Each row is a point on a landscape with many peaks, with its height.
A climber steps from a point to the highest of its 2 nearest points, and stops where none of them is higher. Distance is the straight distance between rows; heights are no part of it.
Q_263: [18, 1, 14, -43, -8, -37, 7, 2, 29, -6, -57, -27, -29, -5, -4, -5, -6, 19, -21, -17, 16]  h=1.45
Q_66: [12, -3, -16, -40, -17, -49, 34, -29, -5, -9, -15, -11, 16, -1, 10, 15, -23, 17, -17, 1, 25]  h=4.76
Q_199: [5, -17, -21, 27, -28, -23, 3, -44, -16, 3, -11, 5, -7, -7, -12, 29, -3, -2, -12, 33, -13]  h=3.41
Q_944: [-12, 0, 14, -23, 3, 11, 27, -18, 7, 4, 51, -2, 36, -3, -3, 8, 20, 3, -7, 14, 0]  h=2.02
Q_893: [-9, 21, 24, -16, -7, -26, 5, -38, 26, 9, -7, -13, -41, -12, -59, 2, 6, 10, -36, -3, -14]  h=1.77
Q_926: [14, -15, 4, -21, -18, -7, -17, -33, 5, 16, -26, 25, 35, -3, 7, -8, 5, 30, -13, 16, 9]  h=7.47
Q_402: [5, 32, -27, -32, 0, 12, 10, 31, 1, -21, -18, 21, 45, -10, 29, 5, -9, 24, 8, 9, -4]  h=2.43
Q_766: [7, 31, 39, 3, -13, 9, 23, 14, -40, -48, 20, 9, -13, -31, 18, -7, -18, -11, -19, -39, 5]  h=5.06
Q_446: [-35, 25, 21, -5, 5, 30, -1, 35, 5, 20, 1, -29, 34, 20, 25, -15, 4, -23, 27, 9, 30]  h=6.73
Q_940: [-6, 1, 16, -4, 0, -19, 26, -39, -12, 11, -26, -18, -42, 1, -12, -39, 3, -27, -9, -32, 48]  h=2.03
Q_933: [-3, -21, -27, 25, -18, -12, 28, -16, 0, 8, 8, -26, 13, 14, 18, 33, 11, -13, -2, 39, -11]  h=3.02
Q_878: [31, 11, 23, -6, -29, 5, 7, 14, -32, -34, -6, 5, 11, -17, 41, -13, -42, 1, 10, -27, 19]  h=4.07
Q_449: [-12, -14, -2, 64, 18, 20, -58, -24, -15, 24, 15, 42, -34, -7, -26, 17, 9, -15, 27, -1, -15]  h=3.55
Q_634: [3, -43, 12, 16, -13, 7, 13, 8, 20, 3, -11, -23, -8, 20, 35, 30, 6, 14, 6, 22, -19]  h=2.66
Q_252: [-17, -24, 10, 21, 3, -21, -6, -37, 39, 34, 17, 1, 2, 5, -18, 16, 39, -6, -23, 31, -11]  h=2.45
Q_43: [43, 3, -25, -47, -11, -17, -22, 23, 5, 2, 20, -17, 74, 19, 27, 23, -14, 29, 14, 1, -20]  h=6.58
Q_300: [8, 5, 7, 2, -29, 30, -5, -8, -50, -10, 12, 24, 39, -9, 29, -13, -22, -13, 21, -8, 32]  h=3.46
Q_193: [-17, 11, -4, 35, 14, 9, -28, 11, -35, -32, -14, 10, -50, -14, -34, 25, -3, -4, 11, -9, -15]  h=1.13
Q_25: [0, 37, 25, -37, 5, 23, 13, 32, 3, -23, 3, 29, 29, -15, 25, -26, -2, 19, -2, -13, 19]  h=3.06
Q_257: [-45, 25, 26, -3, 18, 35, 15, 29, -17, -21, 30, -8, 14, 0, 6, 3, -1, -11, 9, -8, 7]  h=5.56
Q_527: [39, 11, -16, -21, -18, -42, 15, 16, 33, 21, -20, -54, 37, 16, 41, 7, -1, -27, 17, 12, 27]  h=2.19
Q_992: [-15, -29, -19, 16, 22, 1, 1, -18, -23, -27, -27, 20, -82, 0, -50, -23, -22, 14, -7, -23, -3]  h=1.27
Q_626: [2, -20, 8, -2, 0, -23, -6, -7, 7, 13, -48, -30, -54, 1, -8, -12, 11, -9, -9, -22, 32]  h=3.27
Q_308: [-15, -29, -7, -12, 23, 7, -9, -47, 14, 10, -20, 37, -54, -6, -69, -68, 9, 21, -31, -16, 1]  h=3.98
Q_463: [1, -4, 19, -40, 11, -20, 19, -32, 20, -4, -30, 17, -51, -14, -42, -39, -1, 21, -46, -20, 7]  h=2.59
Q_319: [0, 27, 2, -8, -5, 24, 4, 54, 21, 39, 10, -14, 53, 10, 53, -23, 3, -50, 48, 14, 30]  h=4.96
Q_53: [-17, -1, 15, -25, 25, 5, -5, 31, -9, -50, 8, 28, 1, -11, 11, 11, -8, 53, -21, -17, -13]  h=1.68
Q_438: [61, -9, -25, -14, -25, -7, 29, 40, 11, 4, 27, -29, 39, 21, 67, 2, -33, -19, 58, -5, 14]  h=5.40
Q_920: [-27, -2, -26, -29, 24, 10, -4, 6, -4, -17, -10, 29, 13, -5, -8, 12, 6, 38, -8, 5, -5]  h=2.00
Q_12: [-23, -16, 10, -9, 14, -12, -8, -32, 14, 6, 45, 11, 13, -2, -29, 40, 19, 25, -12, 13, -20]  h=2.21
Q_932: [0, 30, -3, 6, -12, 5, 26, 23, -6, -20, 22, -37, 24, 7, -9, 33, -5, -11, 2, 14, -40]  h=5.93
Q_291: [-7, 1, -10, 37, 6, 5, -23, 23, -5, 17, -50, -16, -58, -3, -14, -15, 23, -45, 11, -15, 20]  h=5.23
Q_400: [36, 0, 6, -6, -23, 33, 33, 34, 9, 15, 72, -29, 51, 24, 31, -5, 4, -29, 28, -9, -11]  h=5.24
Q_178: [21, -6, 19, -13, -27, 33, 14, 27, 2, -17, 28, -6, 54, 17, 37, -11, -30, 25, 19, 4, -16]  h=5.12
Q_113: [-10, -3, -11, 63, 35, -25, -38, -38, 36, 27, 12, -20, -72, 3, -78, -6, 11, -19, -1, 7, -8]  h=0.43
Q_142: [36, -4, -13, -46, -17, -47, -7, -3, 4, -11, -2, -13, 38, 1, 13, 34, -17, 28, -11, 2, -6]  h=5.66
Q_44: [5, 29, 4, -30, -4, -25, 42, 16, 33, -6, -30, -48, 14, 7, 29, -11, -10, -2, 7, -1, 33]  h=1.42
Q_474: [2, 14, -34, 22, -5, -32, -35, 1, 0, 32, -55, -13, -1, -3, -1, 9, 17, -25, -9, 17, 21]  h=4.08
Q_689: [-14, -29, -22, -7, -4, -44, 13, -52, -19, 16, -5, -3, 0, 4, -22, 17, -3, 13, -24, 5, 19]  h=3.96
Q_985: [-2, -4, -4, 14, -14, 14, 3, -23, -53, -27, -8, 37, -13, -17, 5, 5, -11, 0, 3, -8, 12]  h=3.08
Q_595: [-10, -7, 31, 24, 11, 30, -25, -13, -5, 5, 26, 29, -15, -12, 0, 15, 28, -9, 10, -2, -14]  h=4.22
Q_692: [32, -10, -10, 11, -13, -33, -13, 7, 14, 15, -32, -22, -2, 0, 33, 23, 16, -25, 7, 4, 15]  h=3.07
Q_982: [34, 32, 16, -41, -10, 17, 29, 41, 0, -34, 45, 5, 52, -3, 40, -26, -31, 18, 3, -25, 6]  h=4.06
Q_737: [-18, -33, 5, 16, -3, 25, -25, -26, -14, 27, -23, 37, 16, 11, 2, -24, 7, 17, 2, 11, 23]  h=6.44
Q_52: [35, 26, -31, -12, -5, 24, -1, 63, 17, 35, 7, -2, 52, 1, 67, -3, 8, -40, 42, 21, -19]  h=4.56
Q_910: [-8, 18, 21, -27, 10, -7, 33, 45, 10, -34, -23, -29, -16, -2, 29, -10, -18, 15, 4, -19, 26]  h=0.76
Q_983: [-37, 8, 2, 42, 23, 41, -26, 29, -3, 22, -24, 15, -46, -9, -20, -17, 32, -33, 20, 4, 6]  h=6.65
Q_465: [15, -7, 5, -18, -6, 6, -32, 12, 0, 3, 42, -1, 63, 15, 15, 31, 14, 15, 3, 1, -37]  h=5.89
Q_120: [-26, -28, -10, 5, 16, 19, -16, -26, 26, 26, -40, 26, -14, 7, -36, -46, 15, 22, -18, 11, 6]  h=5.35
Q_576: [-30, -14, 18, -3, 33, 3, 12, 14, 5, -46, 10, 11, -45, -10, -14, 16, 2, 31, -14, -22, -8]  h=1.30
Q_202: [40, -8, 31, -32, -25, -24, 7, -16, -28, -37, 3, 22, 24, -22, 27, 0, -30, 28, -23, -22, 10]  h=3.38
Q_613: [-33, 5, 12, -20, 6, 5, 40, -1, -16, -28, -17, -5, -15, 6, 12, -20, -24, 26, -15, -9, 26]  h=0.69
Q_568: [1, -4, -35, 51, -2, -11, -62, -13, -17, 39, -37, 21, 0, 2, -8, 12, 25, -28, 2, 21, -7]  h=5.10
Q_310: [43, -2, -27, -34, -26, 18, 14, 31, 18, -1, 39, -3, 84, 31, 38, -7, -28, 37, 31, 12, -35]  h=5.84
Q_833: [-33, 24, 22, 11, 38, 40, -18, 34, -7, -11, 30, 20, -1, -10, -3, 26, 26, -1, 22, -2, -23]  h=4.83
Q_709: [15, -15, -32, -6, -2, 1, -21, -15, 5, 24, -5, 42, 45, -6, 23, 21, 24, 5, 3, 23, -13]  h=6.60
Q_997: [-23, 11, 13, 23, 20, -15, -15, -43, 32, 21, 12, -26, -50, 3, -84, -27, 13, -17, -23, -7, 0]  h=1.14
Q_266: [8, 23, 9, 19, -18, 29, 18, 37, 10, 15, 30, -46, 40, 30, 24, 9, 13, -31, 13, 21, -40]  h=5.00
Q_615: [23, 4, -46, 6, -1, 2, -16, 34, 21, 48, 13, 1, 51, 12, 57, 27, 37, -33, 13, 34, -42]  h=5.28
Q_107: [-6, 31, 45, 17, -18, 3, 19, -26, -30, -35, 16, -9, -25, -11, -24, -8, -18, -5, -36, -24, -6]  h=6.06
Q_868: [-45, 4, 12, 4, 22, 37, -31, 44, 0, 31, -26, -2, -4, 11, 8, -27, 20, -15, 22, 1, 26]  h=5.31
Q_371: [-3, -35, -36, 50, 27, -24, -16, -44, 19, 7, -8, -7, -95, 0, -93, -29, -17, -15, -2, -3, -12]  h=0.38
Q_311: [5, 27, 19, 10, -29, -11, 38, -19, -29, -38, 31, -24, 2, -14, -24, 30, -26, -7, -24, 2, -24]  h=6.99
Q_693: [24, -11, -9, -16, -15, 34, 36, 52, 22, 17, 51, -26, 57, 38, 61, -23, -30, -18, 61, 5, 12]  h=6.63
Q_33: [-47, 5, 16, -11, 20, -16, 43, -11, -12, -49, -2, -15, -31, 1, -26, 0, -24, 36, -41, -9, -1]  h=0.93
Q_838: [-12, -45, -17, 18, 2, -36, -8, -55, 20, 29, -12, 3, -37, 10, -47, 2, 19, 7, -30, 14, -1]  h=3.10
Q_380: [1, 4, 29, -37, 1, -19, 1, -28, 1, -17, 35, 29, 7, -29, -32, 11, 2, 31, -40, -11, -16]  h=1.99
Q_147: [2, -15, 5, 12, 10, 3, 13, -15, -45, -28, -18, 32, -70, -24, -10, -18, -12, -10, -9, -38, 16]  h=2.47
Q_378: [-14, 13, -5, 69, 38, 28, -58, 1, -8, -1, 4, 17, -70, -7, -53, 7, -9, -9, 30, -6, -24]  h=2.33
Q_301: [10, 5, -28, 35, 2, -1, -47, 10, -5, 42, -15, 23, 33, 2, 33, 20, 33, -25, 2, 39, -32]  h=5.88
Q_927: [-7, -25, -33, 25, 14, -9, -13, -36, -4, 5, -17, 19, -65, -17, -55, -5, 15, -8, -3, 3, 0]  h=1.98

Call two points neighbours if one is among the 2 nearest of the other. Go from one point of each pair to the other, from neighbour to neighbour, staying as high as possible. Name the lowest point that can't be avoided.
Q_926 and Q_983 => Q_52
Q_311 and Q_693 => Q_266
Q_446 and Q_983 => Q_868

Where does a climber stop that starts at each point below?
Q_402 => Q_43
Q_113 => Q_926
Q_378 => Q_446
